A landscape with many valleys, sampled at points; each row gives a point and its height.
A ball rolls from a point to the lowest of its 3 nearest points, and stops where none of them is lower. Distance is the straight distance between rows; heights are no part of it.
<671>: [ 94  98 139 111 167 156 172 111  94  97 115]  (h 397)
<396>: [118 119 142 130 112 103 166 168 114 126 123]  (h 731)
<708>: [137 160 152 138  69  89 162 162 115 127 130]  (h 747)
<693>: [ 82 129 141 133 182 144 174  92 129 118 118]  (h 225)
<329>: [144 182 119 166 121  95 122 112 118 156 130]  (h 323)
<338>: [179 116 156 117 160 140 115 127 121 170 124]  (h 361)
<449>: [123 128 152 127  92 102 171 167 105 120 121]  (h 719)
<293>: [202 133 182  98  77 139 138 137  98 145 123]  (h 650)
<513>: [123 144  57 146  90 102 120 138  75 122 119]  (h 316)
<100>: [117 133 141 146 116  84 139 173 145 136 138]  (h 839)
<184>: [ 46 122 114 115 112 137 138 132 183  81 146]  (h 437)
<122>: [ 53 157 137 143 179 124 162  86 150 108 138]  (h 300)
<112>: [163 180 137 165  98  87 144 129 125 163 128]  (h 373)
<7>: [129  59 128  90 136 178 134 140 187 117 108]  (h 712)
<34>: [ 74 115 126 134 123 111 144 163 172  90 138]  (h 550)
<171>: [109  60 138  79 136 185 134 128 136  99 119]  (h 659)
<887>: [ 94  97 153  85 177 194 130  56 141 107 118]  (h 622)
<826>: [178 155 130 146 142 129 129 121 105 165 121]  (h 229)
<239>: [ 90  79 152  82 157 171 135 101 105  94 126]  (h 565)
<532>: [ 67 128 137 135 106  88 143 162 124 103 144]  (h 824)
<490>: [181 200 144 156  68  80 149 111 135 131 129]  (h 471)
<772>: [104  98 133 112 135 137 170 153 105 107 117]  (h 507)
<932>: [190 131 184  88 100 127  84 116 110 160 150]  (h 469)
<37>: [133  80 164 103 121 137 139 152 106 125 127]  (h 636)
<228>: [150  68 147 101 149 162 115 140 175 137 120]  (h 626)
<405>: [144 130  81 122 159 148 113 116  70 143 110]  (h 389)
<218>: [110 153  75 158 162 107 114 116 124 138 126]  (h 342)
<872>: [ 80 115 140 151 112 147  89 150 216 102 169]  (h 327)
<893>: [ 87 130 113 139 124 141  97 127 237 128 152]  (h 239)
<664>: [131  85 128 115 150 146 146 158 185 123 108]  (h 796)
<32>: [156 126  79 119 111 138 113 128  58 125 116]  (h 436)
<78>: [185 147 104 104 106 152  95  89  55 121 122]  (h 428)
<789>: [162 108 135 112 179 155  89 117 122 166 132]  (h 242)
<503>: [131 115  70 130 177 146 109 119  96 134 112]  (h 440)
<21>: [133 175 133 166 126  83 116 135 140 162 138]  (h 371)
<368>: [170 144 115 126 146 147 105  95  75 152 123]  (h 306)
<723>: [147  76 178  84 114 134 115 144 105 121 140]  (h 631)
<15>: [149  70 173  89 140 149 103 148 142 134 133]  (h 647)
<771>: [169 136 162 122  79 114 174 150 102 124 114]  (h 750)
<549>: [188 138 161 108 130 133  85 100  95 175 140]  (h 442)
<489>: [ 96 148 112 179 158 126  61 110 161 133 168]  (h 621)
<169>: [111 104 131 126 129 108 152 164 163 110 127]  (h 836)
<681>: [178 115 178 108 134 142 103 134 116 161 140]  (h 404)
<571>: [116 170  78 158 133 101 115 111  90 142 123]  (h 275)
<579>: [113 144 115 163 167 100 113 135 168 152 133]  (h 505)
<925>: [ 97 145 147 143  84  92 141 166 123 116 146]  (h 780)
<282>: [140  83 119 112 151 167 137 143 199 133 103]  (h 754)
<121>: [151 136 152 142 114 100 151 161 136 152 119]  (h 728)
<853>: [153 209 110 172  95  89 119  79 108 136 142]  (h 476)
<819>: [182 114 179 109 107 137 122 147 109 145 129]  (h 430)
<179>: [ 89  85 128  91 157 190 166  96 127  94 109]  (h 489)
<474>: [141 160  61 149  52  87 115 147  94 108 121]  (h 305)
<108>: [ 69 128 123 124 179 158 179  79 144 101 109]  (h 98)
<673>: [146 122 104 136 188 143 116 111 142 158 111]  (h 441)
<191>: [ 80  97 109 105 141 160 169 127 154  86 107]  (h 548)
<485>: [114 183  72 162  72  92  98 111  79 105 142]  (h 355)
<684>: [ 40 126 124 136 128 129 120 120 150  74 156]  (h 632)
<538>: [210 169 163 107 106 136 103  73  94 141 137]  (h 668)
<153>: [ 83 114 118 122 119 124 135 152 208 107 132]  (h 369)
<193>: [130  78 130 108 140 145 154 156 153 114 116]  (h 749)
<806>: [157 119 159 118  97 113 162 165 108 137 113]  (h 699)
<873>: [185 148 129 118 137 146 101  90  74 150 124]  (h 348)
<727>: [105  86 114  99 124 165 159 143 195 113 111]  (h 748)
<903>: [104 164 132 174 142  99  79 131 159 144 160]  (h 523)
<225>: [ 95 177  88 173 123 102  77 108 104 136 149]  (h 217)
<563>: [202 148 154 127 116 129 129 116 102 168 121]  (h 121)
<176>: [116 132  85 138 174 138 125 118 211 150 118]  (h 639)
<695>: [147 149 112 148 166 108 121 133 136 164 125]  (h 349)
<580>: [161 186  85 147 105 109 135  88  72 129 112]  (h 336)
<141>: [148 101 110 108 168 183 123 113 204 159 103]  (h 711)
<342>: [208 169 162 140  79 110 159 119 124 136 119]  (h 646)
<81>: [164  90 141 118 167 150 114 137 152 158 122]  (h 459)
<657>: [101 159  62 152  89  95  91 122  90 117 135]  (h 314)
<422>: [ 88 129 135 125 139 117 178 136  82 104 121]  (h 559)
<74>: [108 133 151 166 115 104  85 149 177 126 171]  (h 623)
<685>: [141 171  66 143  74 101 129 110  78 110 114]  (h 263)
<703>: [151 158  80 139 111 128 124 111  64 131 110]  (h 384)
<143>: [130  63 169  75 133 152 120 145 115 114 139]  (h 625)
<89>: [145  96 151 124 122 131 145 169 131 126 116]  (h 663)
<863>: [ 54 118 119 124 139 117 161 138 134  88 135]  (h 751)
<919>: [111  75 162  89 140 153 137 137  83 105 129]  (h 614)
<441>: [ 62 128 128 133 147 116 166 123 110  95 124]  (h 620)
<148>: [ 93 124 130 150 131 116  97 149 217 121 148]  (h 310)
<17>: [112 178 121 184 120 102  70 111 120 151 160]  (h 347)

Call two points neighbours if one is among the 3 nearest of the other. Go from one point of each pair to the other, from neighbour to neighbour, staying as low as possible. Name the highest point that can't be avoided.
<893>, <329>: <74>
<563>, <225>: <695>
<685>, <225>: <513>

Where does a ball stop that starts at each point below?
<171>: <671>
<239>: <671>
<695>: <563>
<191>: <671>
<503>: <225>
<863>: <893>
<405>: <563>
<873>: <563>
<169>: <893>
<490>: <329>
<441>: <108>
<532>: <893>
<184>: <893>
<32>: <685>
